Points on a hilly landscape, in no order, each with its height.
A ball rolls from a point to whichever of its 2 nearest points has the largest drop for the distance, and stops where none of them is lower. Distance is the straight distance between rows; heights are no part of it.
dev: 162  104  137  123  93  105  106  141  111  129  146  122  117  139  98  158  132  118  146  157  139  185  120  106  154  166  154  95  99  122  111  109  172  187  125  102  141  122  154  140  161  141  129  134  109  75  142  95  height 2.53
murad: 143  133  151  146  143  175  106  128  84  156  112  124  159  118  143  114  172  153  127  78  139  80  146  121  125  104  74  132  142  130  110  133  174  139  130  134  82  131  139  115  95  189  102  145  151  128  128  146  height 3.23
fugit: 156  91  83  104  92  172  56  130  141  73  155  83  116  146  118  133  146  133  124  136  69  88  157  121  74  206  127  118  125  69  111  170  134  119  101  119  140  116  130  176  125  116  124  128  120  112  148  108  height 1.88
nosiv: 135  146  155  151  84  172  98  140  135  113  128  74  81  63  162  105  100  99  78  111  78  126  139  89  111  95  75  181  161  97  155  142  135  110  113  123  77  172  122  107  128  98  123  120  122  118  76  167  height 0.96
Pefo: 156  123  171  140  101  133  76  149  109  134  78  91  155  112  149  164  162  109  149  115  168  136  117  127  136  134  135  142  128  94  92  131  154  153  102  142  125  96  188  98  145  190  87  169  113  83  119  131  height 2.36
Bome: 120  107  167  199  133  116  159  163  70  181  94  99  119  114  146  97  133  121  117  121  176  127  107  104  149  77  146  185  108  155  112  136  158  113  106  103  140  128  154  114  189  147  159  130  129  133  82  144  height 1.07
Zevir: 74  145  140  127  174  145  186  102  109  118  119  200  129  139  112  122  137  163  163  132  120  156  122  123  109  86  139  157  109  152  124  133  95  102  177  178  129  104  80  151  103  133  115  150  127  168  136  118  height 3.89
rege: 119  155  132  141  123  175  127  118  116  81  139  148  129  102  81  144  147  129  150  127  153  143  134  101  139  124  127  103  108  90  110  103  179  173  138  136  105  122  130  148  91  148  98  139  137  106  141  105  height 3.86
sunek: 130  120  101  75  129  105  110  131  175  140  178  99  112  107  98  73  116  153  128  127  72  120  170  124  125  122  111  144  164  180  124  132  102  106  169  139  111  142  98  116  91  137  146  136  111  126  161  153  height 3.28
nup: 95  130  181  84  99  84  124  153  175  132  104  161  127  144  136  139  84  127  110  169  106  150  106  171  86  159  195  103  165  133  111  136  99  94  136  172  179  108  111  112  149  90  147  99  102  153  125  142  height 1.63
debem: 104  93  187  134  78  176  104  183  151  137  89  89  118  113  148  105  107  128  79  129  111  72  143  123  93  105  93  144  168  112  146  149  128  100  96  142  92  116  135  108  150  67  120  123  103  137  99  139  height 1.02
nibat: 126  157  157  162  128  165  117  101  94  97  146  96  117  82  127  140  153  77  143  123  193  127  132  100  152  63  144  134  91  136  149  114  173  168  91  85  110  116  168  85  138  123  140  143  152  107  84  151  height 3.38
rotu: 103  168  139  148  114  83  121  174  187  87  131  112  102  94  97  146  113  100  98  169  154  214  83  113  109  125  205  101  139  132  112  146  106  148  157  137  158  145  140  138  152  116  147  107  93  148  122  135  height 5.35
rovir: 117  143  153  83  106  102  109  122  150  153  150  113  154  98  145  101  131  122  114  104  110  135  144  101  125  100  112  145  181  163  122  140  100  97  171  135  118  162  109  83  84  166  108  144  122  124  149  155  height 3.37
fir: 120  138  109  107  161  163  121  111  180  113  154  145  166  132  115  143  163  140  153  126  174  88  110  137  125  116  141  38  133  93  118  140  145  134  127  105  126  129  160  156  72  146  85  111  168  119  174  123  height 6.11
Teg: 138  138  111  159  112  111  151  154  134  145  122  161  114  142  148  145  110  124  138  134  161  174  92  114  153  147  174  100  125  74  88  131  171  166  96  109  156  175  159  166  158  139  148  93  155  131  119  95  height 5.54
pofu: 169  112  158  185  138  126  106  164  58  179  85  151  154  135  160  123  121  120  131  108  147  105  134  120  170  134  126  99  125  133  125  87  192  150  60  111  126  133  159  108  172  138  167  100  162  113  108  137  height 1.46
dovol: 115  174  132  116  149  109  148  89  130  107  135  203  172  119  160  157  133  132  147  127  150  168  97  136  122  115  129  102  152  116  118  138  104  90  176  154  172  140  110  135  65  151  62  144  116  149  132  110  height 4.24
Totir: 137  111  135  156  123  108  124  147  108  147  53  99  143  125  126  130  112  125  106  106  148  144  104  127  143  125  111  134  118  129  126  122  84  125  134  164  103  103  142  120  134  168  112  186  79  123  130  144  height 1.77
nafa: 151  124  173  138  100  132  90  136  104  117  108  67  122  106  129  158  138  92  130  125  146  140  131  121  132  131  136  160  101  129  124  117  148  157  106  131  132  96  154  87  171  139  135  165  96  86  102  152  height 2.70
Bim: 99  179  152  135  149  174  140  92  117  120  153  126  120  78  144  115  169  111  142  116  140  152  138  89  104  82  116  173  152  118  112  162  165  123  144  127  110  164  121  100  88  176  106  127  163  131  108  144  height 3.70
mirof: 144  122  160  146  134  105  127  148  100  153  34  104  163  122  170  166  140  109  137  94  168  122  99  151  131  119  133  157  125  111  104  127  111  131  120  165  113  105  175  72  155  190  90  176  103  128  117  155  height 2.07
Keziz: 78  147  189  143  162  146  144  142  105  155  61  187  156  108  121  148  121  124  134  110  128  136  134  115  118  78  145  185  99  136  143  128  94  99  150  196  103  98  116  82  136  128  121  140  119  181  134  138  height 4.39
Babaz: 124  106  122  122  167  95  162  109  117  171  157  118  151  162  140  111  154  147  173  124  143  80  156  162  155  98  110  154  127  177  126  115  131  110  115  88  158  107  120  111  124  147  158  117  155  131  113  124  height 3.16
pugu: 161  92  121  93  122  132  96  129  133  152  107  106  148  156  109  118  124  131  100  97  106  77  141  141  130  159  89  113  122  131  128  116  107  127  112  143  99  112  128  96  112  146  114  147  107  123  188  140  height 1.26
Por: 107  156  179  123  144  103  139  112  110  162  131  96  160  111  166  129  166  94  138  116  159  137  127  97  128  45  120  205  124  173  141  165  92  79  138  114  145  121  142  72  137  166  90  159  101  137  85  164  height 3.43
laku: 198  149  85  137  123  123  84  69  99  94  148  107  144  130  159  197  142  64  98  106  157  134  104  154  144  140  113  99  71  110  191  125  111  133  92  85  137  134  147  104  140  112  97  150  101  106  121  145  height 4.78
fanu: 169  108  69  51  144  66  108  101  157  154  184  98  136  131  129  96  129  140  119  133  80  97  165  159  120  152  85  147  145  174  142  134  82  119  136  100  134  139  109  85  104  121  149  131  107  116  190  148  height 3.22
Pusat: 151  139  136  104  134  104  96  103  153  94  126  101  124  131  76  148  145  92  108  125  130  132  135  145  120  146  152  88  94  177  164  103  93  170  145  154  145  101  132  99  121  98  131  126  80  126  168  136  height 3.50
Sotif: 129  152  110  66  121  134  105  94  177  98  203  147  122  145  113  179  149  118  181  164  121  134  155  147  103  164  164  100  119  99  131  127  150  142  133  114  146  125  114  152  118  140  150  105  185  105  149  116  height 2.77
fug: 98  167  154  127  146  121  165  94  121  117  133  181  146  130  173  136  140  106  137  131  163  131  99  139  125  103  145  139  131  115  131  133  106  97  131  143  163  131  131  102  110  130  106  118  154  160  98  125  height 4.30
navi: 154  171  131  143  121  174  99  86  73  87  121  171  155  102  113  153  140  115  126  93  125  141  144  100  167  140  77  114  113  89  141  95  144  164  144  155  101  112  102  119  86  150  80  155  112  89  136  98  height 4.01
non: 130  134  59  127  153  141  166  115  139  136  107  167  58  134  114  165  91  125  120  111  84  139  95  156  103  163  163  139  115  86  120  141  109  125  114  166  94  125  137  149  138  162  167  124  164  150  159  136  height 3.93
Vaken: 100  136  105  137  135  177  128  124  128  100  147  157  154  163  158  100  159  168  150  133  155  52  128  136  107  125  111  87  158  104  123  145  133  111  118  94  128  144  134  161  87  126  111  95  193  158  104  111  height 6.03
Ribes: 139  146  79  111  140  147  150  70  109  91  157  144  88  144  113  156  144  114  149  126  110  140  124  145  129  153  125  139  92  124  146  133  133  129  136  97  142  132  116  150  119  123  133  143  162  130  124  96  height 2.75
Beg: 72  110  173  110  125  120  110  160  167  101  96  129  92  119  135  120  94  113  92  166  78  127  112  145  49  162  168  127  171  117  140  157  84  83  128  183  154  89  103  132  173  69  142  115  76  170  104  144  height 1.43
bime: 121  75  90  130  171  102  203  121  104  163  119  139  108  192  117  125  123  190  166  131  134  111  118  156  145  135  111  146  90  170  120  129  135  132  127  127  139  103  95  175  151  148  146  130  131  144  140  107  height 2.95
sez: 151  134  94  142  119  124  80  155  159  79  137  79  68  97  67  117  119  100  94  136  94  158  121  124  98  146  140  120  108  118  130  130  128  155  143  134  111  141  137  143  129  116  145  111  92  114  158  132  height 3.21
dogud: 126  129  174  97  135  97  137  100  111  162  149  116  169  149  172  109  174  122  166  120  149  111  147  143  142  81  116  159  142  175  119  147  122  99  138  112  171  123  143  78  117  159  110  141  129  125  113  149  height 3.29
vanuz: 112  130  85  115  155  110  187  93  136  110  167  141  91  158  129  140  138  145  171  169  132  137  113  139  136  137  152  107  97  138  141  138  117  129  128  87  159  136  108  163  126  125  152  102  181  139  117  107  height 2.65
zudad: 97  117  130  90  142  84  149  126  156  135  101  146  111  177  141  171  93  128  139  167  117  160  95  171  88  181  216  125  126  120  103  143  101  110  103  166  166  98  134  135  183  116  144  106  126  160  141  120  height 1.78
Zomod: 136  147  132  122  96  120  145  148  155  141  145  199  113  106  120  109  100  155  137  136  78  149  138  125  163  156  116  90  175  109  126  97  126  135  153  151  115  169  83  170  102  101  140  88  163  120  125  89  height 3.74
Nuf: 120  173  120  159  103  129  159  142  132  123  118  214  79  90  113  134  76  133  126  137  85  185  109  109  141  140  133  127  157  100  97  108  124  127  173  181  130  162  95  162  117  114  140  105  132  144  123  92  height 3.80
bepod: 164  141  114  173  111  102  134  122  108  157  143  170  145  131  172  157  122  99  119  124  136  156  127  122  161  144  153  109  117  76  146  108  167  150  72  93  151  172  150  136  146  117  169  90  187  126  107  106  height 5.62
feb: 98  154  74  121  170  124  163  99  151  108  140  137  59  125  97  161  99  116  105  141  96  151  94  147  81  132  166  139  93  145  126  144  79  113  150  155  117  103  111  130  120  138  162  135  153  173  155  148  height 4.03
buku: 167  154  119  88  142  139  90  75  104  101  131  174  155  120  112  175  139  129  149  97  101  149  143  127  151  167  79  120  125  129  134  98  128  147  167  169  114  110  93  117  79  174  71  181  125  96  154  94  height 4.13
dak: 151  105  75  91  143  88  132  96  162  148  133  105  117  150  135  139  128  138  114  121  131  131  109  148  113  136  146  137  136  154  102  151  103  114  136  119  147  121  132  120  107  172  121  136  106  132  181  148  height 3.10
Vumu: 173  104  89  138  118  98  142  100  91  115  169  145  167  167  165  121  152  158  165  128  125  136  143  129  176  152  87  123  140  133  121  122  138  123  108  69  171  157  131  187  132  109  115  132  126  106  92  69  height 5.83
mudol: 176  109  138  199  115  135  107  159  74  158  88  138  156  146  187  91  117  149  117  99  142  95  126  104  172  135  89  133  161  108  124  106  166  128  71  80  136  164  148  137  153  109  133  111  129  121  95  116  height 1.64
luki: 124  150  130  110  133  146  89  119  161  73  142  103  99  117  73  122  140  109  103  129  94  126  149  137  97  153  125  103  115  141  146  119  116  144  149  151  111  113  114  127  99  106  134  136  99  124  159  129  height 3.34
mepo: 138  115  165  151  73  163  76  178  155  133  97  51  87  73  133  125  101  102  72  125  99  130  126  109  100  108  92  164  160  75  131  143  152  140  100  141  77  135  145  102  156  104  140  126  99  112  103  164  height 0.71
zov: 122  130  176  123  127  116  82  135  136  101  105  74  165  118  101  133  155  103  109  129  168  119  140  113  129  114  136  86  109  159  176  111  83  145  143  152  137  94  133  93  124  116  116  160  72  132  142  151  height 3.75
badep: 155  143  122  110  154  118  139  86  99  124  133  201  160  135  143  156  149  148  166  117  137  156  131  140  158  139  107  129  142  135  108  112  129  130  183  155  147  130  104  130  89  184  75  140  130  119  130  96  height 4.20
venak: 70  117  160  136  125  99  179  178  150  146  110  156  105  118  102  105  81  129  108  173  109  182  103  114  116  126  186  121  132  164  141  136  88  113  145  150  162  116  98  156  167  65  158  122  98  163  119  125  height 2.29
Sapo: 148  117  157  125  105  111  115  166  108  156  155  102  105  96  130  86  128  133  165  151  104  140  172  111  151  143  134  160  154  131  94  126  199  132  116  105  156  157  128  126  167  122  171  73  140  99  79  128  height 2.16
guzi: 169  122  155  165  111  112  123  190  96  189  119  141  125  101  124  112  131  137  138  136  121  150  145  111  182  138  124  116  157  112  101  92  184  152  109  127  131  156  132  138  178  141  177  82  153  92  102  124  height 1.93
kita: 125  129  120  124  116  128  125  161  164  161  128  171  135  135  97  108  104  150  122  129  113  111  136  140  158  139  114  71  144  108  128  89  128  153  140  146  96  154  124  159  99  122  149  93  157  118  163  123  height 3.69
Bude: 133  176  149  127  101  130  91  89  126  93  111  133  172  117  174  162  137  104  104  111  147  136  116  129  136  138  108  124  129  102  153  127  90  110  133  152  146  117  101  100  91  119  71  156  66  132  93  142  height 5.02
tem: 135  123  118  135  150  171  108  124  93  102  113  184  187  178  181  124  164  166  171  115  158  74  127  150  116  152  118  95  147  83  100  146  172  106  102  119  149  135  136  169  110  127  92  108  173  165  99  103  height 5.99
vazi: 153  125  97  140  106  129  100  159  157  120  128  63  42  71  86  117  94  96  84  125  73  173  133  129  87  125  127  187  116  123  115  147  147  133  155  140  91  141  138  127  145  143  153  132  112  99  142  150  height 3.06
Bopu: 162  131  68  108  139  74  102  94  164  95  164  93  92  135  123  132  129  118  113  143  99  160  121  151  95  151  145  128  119  144  119  159  95  125  153  89  160  163  133  138  115  135  122  113  108  131  167  126  height 3.02
mukon: 98  153  162  102  80  135  101  143  161  121  140  113  153  83  158  82  109  123  91  113  67  124  150  92  117  113  88  127  190  145  141  154  93  80  162  153  107  174  100  111  75  93  97  129  112  148  120  143  height 3.45
Zumi: 142  101  111  125  108  147  88  134  133  113  126  117  106  149  91  158  98  122  124  162  110  170  127  136  95  200  178  89  85  115  126  126  175  175  99  118  133  105  151  161  180  101  152  122  107  102  145  108  height 2.25
zir: 157  115  87  117  141  79  125  133  151  147  149  76  103  138  80  140  130  107  111  147  141  150  119  149  152  111  149  98  100  155  137  130  123  169  131  84  135  143  150  106  140  134  165  116  134  112  178  150  height 2.88
kar: 151  151  97  130  140  135  105  80  124  94  127  151  150  160  154  193  117  66  107  126  165  116  100  162  134  166  134  72  94  104  198  120  101  124  84  102  141  113  144  111  141  74  129  132  131  143  111  132  height 4.61
ziz: 143  77  95  136  131  133  147  167  137  164  114  139  107  139  65  100  98  166  95  130  107  97  141  128  168  133  99  62  125  132  140  83  125  164  114  128  77  128  123  151  118  107  158  106  138  116  192  125  height 3.58
rom: 161  117  82  99  152  68  138  107  137  181  183  123  125  139  145  109  123  167  165  140  84  128  180  146  166  147  91  168  158  169  130  121  124  136  147  112  144  153  96  142  131  167  160  95  158  88  111  115  height 3.31
fam: 160  158  105  152  118  137  83  87  131  67  135  73  136  120  154  165  141  92  94  115  167  142  106  134  116  135  113  118  122  92  171  130  114  142  120  108  144  128  125  127  127  112  88  138  56  126  101  153  height 4.93
Nibik: 202  112  100  112  78  135  51  127  136  118  149  91  144  114  159  133  116  106  77  93  58  112  156  124  116  185  83  152  130  94  120  138  144  133  106  128  114  164  136  121  134  144  108  149  93  104  154  129  height 1.60
popot: 142  170  84  122  141  140  133  62  135  76  154  132  124  152  161  164  136  85  116  128  147  98  99  150  109  125  128  104  115  108  172  141  93  81  106  67  161  135  154  112  116  106  104  128  166  146  107  129  height 4.46
pelur: 142  157  118  47  150  113  113  82  164  126  172  186  137  162  123  213  135  124  181  145  105  133  148  174  127  167  159  93  104  129  138  114  136  140  129  161  145  107  106  122  109  137  140  110  178  130  150  114  height 2.71
reb: 169  115  113  111  146  124  115  126  130  152  202  99  118  106  65  107  140  149  161  131  86  124  179  124  178  133  90  137  118  155  125  97  166  179  144  120  66  123  123  143  115  170  151  113  158  59  145  122  height 3.46
rufim: 158  105  123  117  96  141  121  146  125  134  149  92  70  82  98  75  116  117  121  145  58  143  164  112  147  123  118  163  150  121  132  118  173  129  132  116  103  155  121  139  151  85  166  105  144  90  108  123  height 2.35
lepe: 154  88  121  126  146  150  92  140  115  127  117  142  212  174  177  114  170  188  163  106  167  54  116  141  125  123  93  100  160  119  85  156  169  114  115  94  147  138  172  154  106  142  68  129  146  140  129  112  height 5.94
seza: 120  136  116  102  137  155  120  118  139  138  167  107  99  119  148  125  164  127  146  120  109  69  158  140  108  123  124  150  137  125  123  142  162  115  97  98  120  131  140  97  120  147  172  85  202  142  121  146  height 2.94
Tad: 122  122  146  116  121  187  105  115  138  139  129  82  115  108  159  132  148  114  108  92  105  86  147  119  102  109  93  165  144  131  115  159  159  137  101  127  90  132  146  81  115  169  118  126  152  134  121  151  height 3.09
Piget: 57  94  144  114  150  116  168  104  121  120  120  154  117  167  137  133  97  136  131  167  131  141  106  167  80  173  189  122  94  157  135  133  101  110  112  126  172  54  117  133  187  81  145  130  113  154  116  126  height 1.95
laz: 159  144  145  192  89  156  118  147  92  145  97  130  123  106  192  122  96  117  87  90  118  102  121  124  144  133  87  150  141  80  146  122  148  112  84  113  115  164  140  134  157  105  127  113  119  126  77  134  height 1.39
rafiv: 100  100  138  165  110  182  123  197  123  101  99  84  134  114  53  84  129  174  121  135  150  125  134  89  116  113  139  102  123  98  103  121  161  152  129  128  90  111  127  198  119  123  115  144  95  107  140  108  height 6.36
Favi: 139  154  165  145  112  150  99  106  103  115  130  65  113  87  141  168  154  71  115  104  168  119  128  117  122  68  124  181  101  128  146  132  160  149  99  116  90  111  169  50  135  146  126  146  129  112  98  178  height 3.08
kitub: 112  90  156  114  133  155  115  169  102  123  48  137  200  184  140  129  130  139  143  115  166  61  132  173  109  134  153  81  121  139  116  103  151  136  84  156  115  82  176  105  144  120  107  142  136  165  133  141  height 2.46
vaz: 123  138  156  92  150  78  164  102  119  113  181  159  145  147  79  165  158  132  191  174  130  173  142  126  175  122  119  97  93  206  156  112  113  162  187  143  144  108  87  111  116  118  117  150  119  113  117  114  height 2.50
zezi: 91  148  96  96  160  112  185  105  149  123  156  183  84  155  89  152  104  149  154  143  93  150  120  143  99  133  149  130  111  165  113  131  92  118  165  178  133  93  81  157  115  124  151  132  143  159  150  120  height 3.95
Todo: 72  123  164  119  155  144  163  110  105  105  135  153  158  158  120  121  139  135  164  151  153  122  134  138  109  123  145  120  94  164  133  130  123  103  127  113  166  82  114  129  147  72  123  142  126  142  101  110  height 2.15
nivuf: 115  111  160  114  111  157  103  133  103  94  162  97  161  140  123  77  178  164  189  134  137  91  176  103  121  118  103  158  153  157  93  147  162  110  140  111  137  121  118  149  115  112  118  134  113  123  86  117  height 6.58
selap: 173  122  111  101  122  99  113  112  146  145  150  118  146  146  110  159  157  119  162  137  157  139  132  140  153  127  138  90  110  127  120  119  155  156  125  93  155  129  156  135  126  155  121  127  141  92  156  114  height 2.72
Zuri: 105  142  123  63  116  137  94  113  188  119  186  107  92  123  129  130  153  129  152  156  85  99  152  140  97  145  153  139  138  122  117  155  154  118  128  120  124  136  127  113  118  133  166  94  197  119  155  156  height 2.85
popup: 117  107  103  133  130  138  114  154  162  121  142  110  169  131  95  106  159  161  145  137  189  91  112  105  140  114  137  45  139  92  86  138  160  153  135  83  123  140  173  182  99  151  100  118  139  104  168  122  height 6.16
zafo: 114  121  196  136  116  153  115  176  98  128  79  155  194  140  157  92  144  157  141  126  166  116  125  122  127  102  139  115  140  104  97  114  146  124  148  160  137  133  139  127  122  118  115  124  128  147  108  119  height 2.00
misug: 117  86  121  141  145  135  156  158  137  141  83  133  68  125  61  146  75  123  105  140  104  151  111  140  116  142  164  133  104  141  131  116  125  153  133  183  98  92  117  124  156  116  157  132  111  135  159  138  height 5.09
lomob: 136  142  169  180  133  118  138  153  94  171  83  142  143  120  160  119  144  104  126  114  185  122  108  112  169  102  131  139  131  119  121  118  149  138  101  129  130  147  155  107  147  154  148  120  149  137  99  142  height 1.52
lig: 93  91  158  129  142  115  169  179  138  174  75  132  117  155  99  114  115  139  121  134  139  125  117  141  134  103  166  133  115  159  117  115  116  123  122  156  125  101  129  121  153  132  156  126  130  145  156  146  height 4.92
Pes: 136  151  113  155  88  88  154  144  160  143  141  122  113  114  159  117  127  104  123  142  157  189  91  103  161  118  166  141  154  101  87  136  129  138  141  94  162  187  156  143  141  153  135  105  137  118  115  128  height 5.47
sas: 81  123  128  143  122  100  181  161  159  141  122  166  83  135  103  102  80  149  105  166  104  158  92  119  134  143  165  72  122  140  164  104  113  144  130  138  137  134  104  162  144  64  168  98  143  144  132  120  height 2.47
gutok: 85  153  138  134  122  155  156  130  121  73  155  111  108  96  91  84  135  126  151  159  137  166  145  81  125  112  153  164  126  123  121  152  129  121  144  123  135  123  109  164  116  97  128  145  109  128  95  103  height 3.90
tomis: 92  154  140  121  114  150  127  122  116  140  121  154  159  103  175  85  106  134  77  77  91  106  137  99  115  93  74  141  172  137  163  120  93  88  158  136  83  172  76  119  74  118  93  146  134  152  128  137  height 3.51
vumol: 135  68  99  112  178  91  159  128  108  185  119  117  147  186  115  120  127  188  165  135  151  56  150  168  160  109  95  121  106  189  141  97  129  151  106  99  127  93  126  131  137  144  173  117  153  119  150  118  height 3.07
zulur: 111  120  182  150  95  128  135  188  118  141  93  137  147  111  133  77  124  144  126  135  136  158  124  97  126  110  133  143  153  126  114  124  130  110  159  150  136  131  123  150  135  98  117  140  101  119  108  126  height 1.81
Vol: 115  132  101  133  123  120  164  145  152  138  90  191  80  132  125  152  70  152  120  123  105  167  92  147  119  157  151  114  151  108  87  131  113  118  146  183  125  136  106  171  130  139  133  125  125  147  143  109  height 3.85
rofup: 169  118  58  87  142  67  114  87  125  171  197  107  158  132  170  118  119  145  135  111  84  102  177  155  151  136  66  166  156  164  150  119  104  121  127  77  139  155  114  110  114  135  144  117  158  104  152  116  height 3.26
pavoz: 153  121  115  128  108  122  152  152  97  144  135  122  79  109  92  119  111  107  110  128  86  159  136  127  177  128  102  152  101  153  146  90  146  148  124  122  110  141  116  127  143  121  173  128  136  92  129  125  height 2.58
Rufar: 107  117  193  111  133  133  124  161  97  158  52  144  201  158  178  138  152  140  153  114  157  91  119  169  120  128  161  109  145  123  109  117  141  128  108  193  124  119  164  86  134  140  106  121  146  164  121  152  height 2.21
vule: 180  136  97  157  83  108  132  116  120  136  144  152  149  159  172  141  104  117  104  124  100  138  133  118  175  168  114  104  128  95  165  107  117  123  85  88  148  180  127  154  146  70  165  113  141  120  115  88  height 5.71
Dotam: 163  127  89  98  127  114  102  128  160  166  198  133  134  121  123  115  142  156  167  132  94  124  183  124  154  153  110  138  150  126  105  118  151  151  145  117  111  145  123  155  120  167  144  91  161  82  140  116  height 3.36
lik: 163  68  98  144  154  91  161  145  129  177  104  124  100  163  84  130  101  162  113  106  124  111  118  146  163  144  100  93  96  156  134  85  92  158  124  130  93  115  136  129  132  153  165  141  136  120  197  132  height 3.44
tir: 164  101  105  156  112  138  114  139  136  136  96  87  126  132  125  105  103  129  69  97  134  106  119  128  130  144  90  128  132  104  124  130  105  137  109  129  96  138  144  127  136  136  115  138  82  125  161  144  height 1.48
fezam: 128  154  107  155  117  81  128  135  187  98  133  97  125  123  135  139  117  93  92  146  178  183  76  123  132  130  169  105  143  103  122  165  98  136  141  86  182  173  155  146  148  122  120  99  96  146  125  142  height 5.42
Giz: 139  161  172  125  98  162  98  100  101  101  130  147  173  137  163  129  159  121  128  103  130  95  155  130  143  117  89  115  127  130  138  114  128  117  112  137  134  123  116  96  92  102  87  148  121  131  93  128  height 5.12
Fepad: 76  137  155  144  163  150  164  117  99  132  71  162  158  142  150  141  110  111  116  103  140  97  111  152  105  101  127  166  102  116  163  131  76  88  120  184  103  79  114  102  134  102  107  155  107  179  120  160  height 4.56
Pav: 164  117  97  134  100  91  133  114  116  154  135  135  185  159  172  102  124  154  121  127  142  101  126  115  187  140  89  106  159  123  126  129  99  112  113  66  176  161  142  144  114  110  108  141  113  112  134  108  height 5.88
doma: 144  155  126  182  96  156  128  131  119  150  126  113  110  76  159  83  103  110  72  99  110  113  126  96  156  105  73  140  160  92  145  115  130  121  103  100  82  189  133  117  118  106  130  100  152  125  107  152  height 1.18
sifup: 147  114  128  135  126  112  123  140  113  164  124  150  210  157  184  79  152  188  147  107  160  91  132  132  150  120  77  114  174  135  95  129  130  112  146  99  148  162  140  143  112  155  93  114  135  124  125  112  height 5.91
pak: 105  170  171  134  140  155  139  100  119  152  135  109  153  102  199  101  158  105  125  95  159  111  138  84  113  53  91  161  146  154  143  156  119  92  123  116  108  163  132  79  104  152  88  139  147  154  96  156  height 3.59
baso: 145  137  141  68  166  94  142  100  153  144  172  173  131  167  100  173  136  143  191  161  116  134  155  160  155  141  137  112  102  188  133  102  135  170  167  160  128  101  96  109  120  144  138  100  160  110  131  117  height 2.61
gena: 94  95  162  120  101  169  95  168  122  86  126  65  156  138  85  72  145  157  133  142  154  88  151  105  106  116  141  108  141  140  99  146  161  121  121  108  126  105  139  159  126  96  117  143  91  118  122  121  height 6.48
zufu: 81  145  143  181  146  164  160  125  105  125  84  164  97  83  113  158  104  115  113  109  112  154  118  93  117  95  132  214  106  109  155  134  116  110  140  179  87  103  105  116  146  129  132  149  110  158  111  134  height 4.19
Kalev: 97  157  153  132  127  162  136  109  109  75  161  132  117  96  80  129  149  103  159  152  176  163  140  100  138  108  161  100  100  137  138  111  186  170  120  98  129  121  141  121  126  121  131  122  154  103  112  114  height 3.68
bire: 86  127  84  115  156  90  185  128  167  147  148  139  82  152  110  114  97  158  138  171  99  125  124  145  130  143  144  97  115  160  154  111  83  115  119  109  151  132  85  153  134  72  184  93  166  150  141  125  height 2.57
dapaf: 98  151  136  159  120  172  150  100  96  82  128  127  76  79  116  136  132  107  138  129  113  162  128  99  105  119  133  208  106  102  122  133  140  119  135  143  117  116  109  122  130  121  131  136  119  120  95  116  height 4.04
Gafom: 77  146  113  82  160  161  140  109  166  89  170  133  155  156  129  104  176  167  158  146  174  74  130  139  110  107  133  72  151  125  128  156  109  105  147  105  139  129  119  152  71  133  92  115  176  142  142  130  height 6.07
gobo: 110  124  127  147  126  104  144  167  162  127  92  119  77  111  83  171  88  115  101  161  140  195  85  133  114  133  193  127  121  129  115  137  129  159  155  175  128  101  139  139  165  132  152  131  81  147  141  133  height 5.23
Ged: 149  126  96  102  97  163  59  111  148  75  140  80  118  114  139  123  132  143  108  107  67  131  143  123  84  189  97  154  138  89  108  156  133  124  126  136  130  123  109  127  114  139  83  156  79  106  119  115  height 1.75
funeb: 149  102  84  122  167  78  126  119  156  145  109  106  115  138  113  127  97  117  77  90  131  112  102  156  108  127  122  123  138  169  140  134  56  119  152  158  127  126  130  98  111  165  125  150  79  160  184  150  height 3.20
buvi: 125  113  122  168  114  152  114  179  133  122  93  99  152  123  86  107  135  142  105  111  179  116  101  101  144  110  136  70  125  88  99  120  143  164  132  102  101  126  172  163  118  157  104  143  117  110  152  127  height 6.24
Mep: 117  91  125  201  125  147  161  153  90  138  95  79  109  119  120  104  118  126  104  125  187  135  106  102  138  90  135  181  105  143  133  135  134  137  117  110  112  111  150  151  187  128  131  170  80  127  91  138  height 1.56
sevur: 86  156  119  142  210  151  171  86  109  121  140  167  114  97  138  127  168  153  169  127  182  145  126  97  90  77  141  158  141  126  104  159  157  103  175  140  117  138  118  135  95  193  96  126  168  154  121  127  height 3.77
kato: 107  191  119  124  129  123  151  90  154  111  155  143  116  120  156  133  132  82  105  122  139  124  108  132  126  111  136  128  136  118  155  140  88  92  130  96  141  154  126  95  94  118  129  117  178  152  110  146  height 4.37
gizis: 165  116  123  126  122  94  127  158  136  151  135  75  61  108  88  129  107  88  103  138  107  161  130  145  140  108  132  175  86  160  143  120  132  151  129  113  102  129  134  89  156  134  168  137  125  117  156  169  height 2.83
gel: 136  112  97  129  96  173  90  123  126  96  136  132  118  140  113  144  110  125  140  145  86  123  133  129  79  201  154  119  115  66  126  136  154  129  99  113  128  112  139  182  150  98  142  127  138  118  123  94  height 2.02
pagu: 92  90  150  169  116  164  136  176  122  111  87  58  100  105  110  122  118  117  109  135  154  133  122  98  85  90  129  200  115  112  148  158  141  107  114  122  95  92  132  135  183  110  139  157  65  133  93  152  height 1.94
res: 88  150  174  147  106  105  165  147  115  128  117  158  128  107  145  123  105  107  119  159  144  190  120  98  138  106  176  169  126  131  129  121  111  108  142  152  165  125  114  127  166  89  129  135  95  141  88  121  height 2.05
zimo: 144  95  78  140  169  75  160  136  140  167  90  138  118  155  104  138  110  152  98  114  141  131  79  133  151  125  115  79  112  173  138  124  62  134  164  147  115  128  126  138  118  176  113  159  103  155  191  126  height 3.30
Bitug: 89  123  155  118  170  136  174  99  94  111  144  174  142  150  91  147  158  128  180  161  170  154  136  127  139  105  150  119  90  181  143  104  149  156  152  133  145  83  103  111  133  113  131  145  127  131  129  102  height 2.33
lafi: 72  112  188  122  89  147  128  162  147  120  104  96  118  116  156  106  115  120  105  150  95  98  125  125  74  134  123  161  169  115  132  160  99  74  123  138  138  113  108  124  157  55  129  117  82  156  87  144  height 1.22
pemaz: 174  144  101  126  101  121  112  102  101  108  180  148  175  155  165  132  145  117  144  119  94  114  171  129  158  156  95  107  124  110  164  111  147  123  81  89  162  156  121  137  121  86  144  115  157  114  98  90  height 5.78
Tigop: 75  109  158  164  167  136  179  159  129  162  86  145  129  149  106  109  89  115  93  120  150  105  111  144  121  98  155  136  109  154  168  114  90  102  120  149  95  99  122  114  137  86  149  142  130  173  141  152  height 4.75
doriz: 72  134  134  110  188  138  173  96  115  95  150  170  130  129  118  138  172  159  191  148  169  149  127  115  87  84  158  160  120  135  94  156  126  96  180  145  152  106  114  165  103  148  105  139  135  136  110  102  height 3.83
bog: 184  75  113  97  90  130  57  137  131  168  143  102  156  125  149  108  122  148  83  105  58  68  164  138  123  170  65  145  155  123  120  123  125  122  92  144  99  138  139  94  129  151  121  151  108  98  200  133  height 1.45
Zevim: 133  109  68  124  167  136  178  91  102  138  114  158  110  176  130  151  128  160  150  111  126  118  109  157  115  160  138  140  112  124  106  149  126  111  124  126  138  106  119  163  125  162  109  139  137  136  133  93  height 2.86

Where does a ball stop that starts at each point below?
pak -> zulur
laku -> pugu
Giz -> pugu
zir -> pugu
Sotif -> mepo
Pusat -> pofu

Call two points neighbours if one is among the 2 nearest of the other. Go from one point of each pair to the other, from neighbour to neighbour, staying as low as possible. Name the highest point that can't be avoided.
pugu and Bome -> zir
Bome and mepo -> mudol
Bome and pofu -> lomob
